Each row is a point on a landscape with many peaks, with its height.
A climber steps from a point to the highest of its 4 nearest points, and stops where none of them is higher. Distance is the straight distance between rows; heights are no part of it.
J_471: [ 36  -4 -15   0 -28 -69 -40   7]  h=39.1
J_436: [ 28 -15 -29 -23  33   7   2  15]  h=39.7
J_81: [ 20   6 -23 -20  38   9  -4 -13]  h=49.9
J_952: [ -26 -104   24   45  -33   74   55   10]  h=9.4
J_129: [ -1  20 -16 -21  65  45  27 -31]  h=40.8
J_384: [-18 -81  -6   1 -27  44   2  64]  h=25.2
J_734: [ 29  -7 -34 -22  48  33  24   5]  h=37.5
J_875: [  2 -65 -16 -16 -16  10 -15  64]  h=29.8
J_810: [  1  39   6 -11  15 -26 -17 -44]  h=61.9
J_589: [ 20 -36 -24 -23  -2 -16 -20  49]  h=32.0
J_92: [-33  52  18 -16  36   8   5 -41]  h=49.6
J_245: [ 19  19  -3 -18  17 -29 -24 -27]  h=47.3
J_242: [  0 -73 -17   0 -10  45  20  58]  h=24.2
J_236: [ -30 -101    9   32  -32   68   24   25]  h=9.9
J_535: [-29  57  38  29 -33 -36  -8 -54]  h=11.8
J_350: [-31  49  21 -16  42  23   5 -38]  h=49.0
J_707: [ 19  19  -6  -9   3 -45 -29 -29]  h=45.7
J_868: [-44  81  53  71 -70 -21  27   1]  h=13.4
J_620: [ -5 -78  -7  12 -18  60  27  50]  h=21.8
J_77: [-16  46  17 -11  23  -9  -8 -45]  h=53.2
J_847: [ 28 -36 -35 -11  23  40  26  37]  h=25.0
J_376: [ 33 -14 -20 -20  -2 -40 -27  10]  h=45.1
J_639: [  7 -66 -19   2  -6  48  30  52]  h=23.0
J_712: [ 28  -6 -24 -17  10 -20 -19  12]  h=42.8
J_619: [-32  58  40  55 -45 -41  -5 -51]  h=3.3
J_280: [ 15  18  -8 -15  30 -14 -13 -31]  h=48.3
J_337: [ 32 -26 -15 -13 -23 -41 -37  34]  h=38.3
J_617: [-18 -83 -12  -5 -31  19 -18  60]  h=27.9
J_455: [ 10  23 -15 -25  43   6  -4 -25]  h=51.5
J_523: [ 31 -24 -10 -11 -31 -59 -46  30]  h=31.2
J_58: [ 26 -36 -26 -22   9  -2 -11  42]  h=31.1
J_481: [ 28 -48 -30  -7  16  44  27  49]  h=25.4
J_647: [ 34   6 -12  -3 -17 -63 -34 -15]  h=54.2
J_123: [-46  78  51  52 -48 -28  15 -24]  h=12.9
J_710: [ 36 -30 -33  -3  38  65  58  21]  h=6.5
J_452: [  4  32  15  31 -30 -61 -21 -52]  h=30.9
J_492: [-27  60  33   7  -3 -23 -14 -44]  h=50.1
J_804: [ 12 -45  -8 -13 -28 -34 -42  50]  h=30.4
J_870: [-43  63  43  -5  14  -3  -1 -37]  h=40.9
J_982: [ 33 -20 -35 -11  39  47  33  28]  h=23.8
J_905: [ 29 -26 -35 -23  16   7   5  31]  h=32.9
J_143: [-50  77  59  21 -27 -12   6 -20]  h=20.0
J_48: [  9  33  12  19 -19 -50 -23 -55]  h=31.5
J_294: [-11 -93   0  23 -23  71  49  43]  h=17.6
J_833: [-10  31  -8 -18  57  30  15 -40]  h=46.2
J_89: [-49  73  51  14 -19  -5   3 -27]  h=19.1
J_599: [ -4  37  11  -8   9 -30 -19 -39]  h=62.1
J_344: [-43  69  51  59 -62 -31  14 -17]  h=12.8
J_247: [ 14 -74  -9  22 -12  78  60  49]  h=14.4
J_201: [ 21 -50 -20 -13   5  29  15  51]  h=28.3
J_530: [-12  46  19   6  -6 -39 -17 -52]  h=40.7
J_253: [ 13 -52 -21 -17  -8  14  -9  54]  h=30.7
J_675: [ 17   6 -26 -23  62  42  28 -13]  h=34.1
J_64: [ 20  25  -3  21 -26 -66 -31 -43]  h=37.7
J_796: [-35  60  33  -3   8 -10 -12 -41]  h=41.2
J_934: [ 32   8 -12  -5  -3 -54 -32 -10]  h=49.2
J_827: [-45  76  61  47 -56 -23  17 -15]  h=15.4
J_725: [ -7 -74 -22  -4 -19  37   7  59]  h=25.5
J_918: [-29  47  17 -19  32   2  -3 -41]  h=50.8
J_553: [ 26  -4 -29 -21  44  15   7   5]  h=44.8
J_968: [ -2  36  -1 -15  34  -6 -10 -41]  h=54.3
J_445: [-11 -66 -13 -13 -30   5 -28  61]  h=28.6
J_942: [-39  72  50  25 -26 -25  -1 -42]  h=28.5
J_505: [ 17   6 -26 -21  50  27  16 -17]  h=44.9
J_659: [ -9  45  19  15 -14 -43 -21 -54]  h=33.9
J_721: [ 28 -33 -31 -19  24  22  16  40]  h=28.4

Where does a climber stop that starts at each point below?
J_804 => J_647
J_523 => J_647
J_123 => J_492
J_619 => J_492
J_827 => J_492
J_712 => J_647
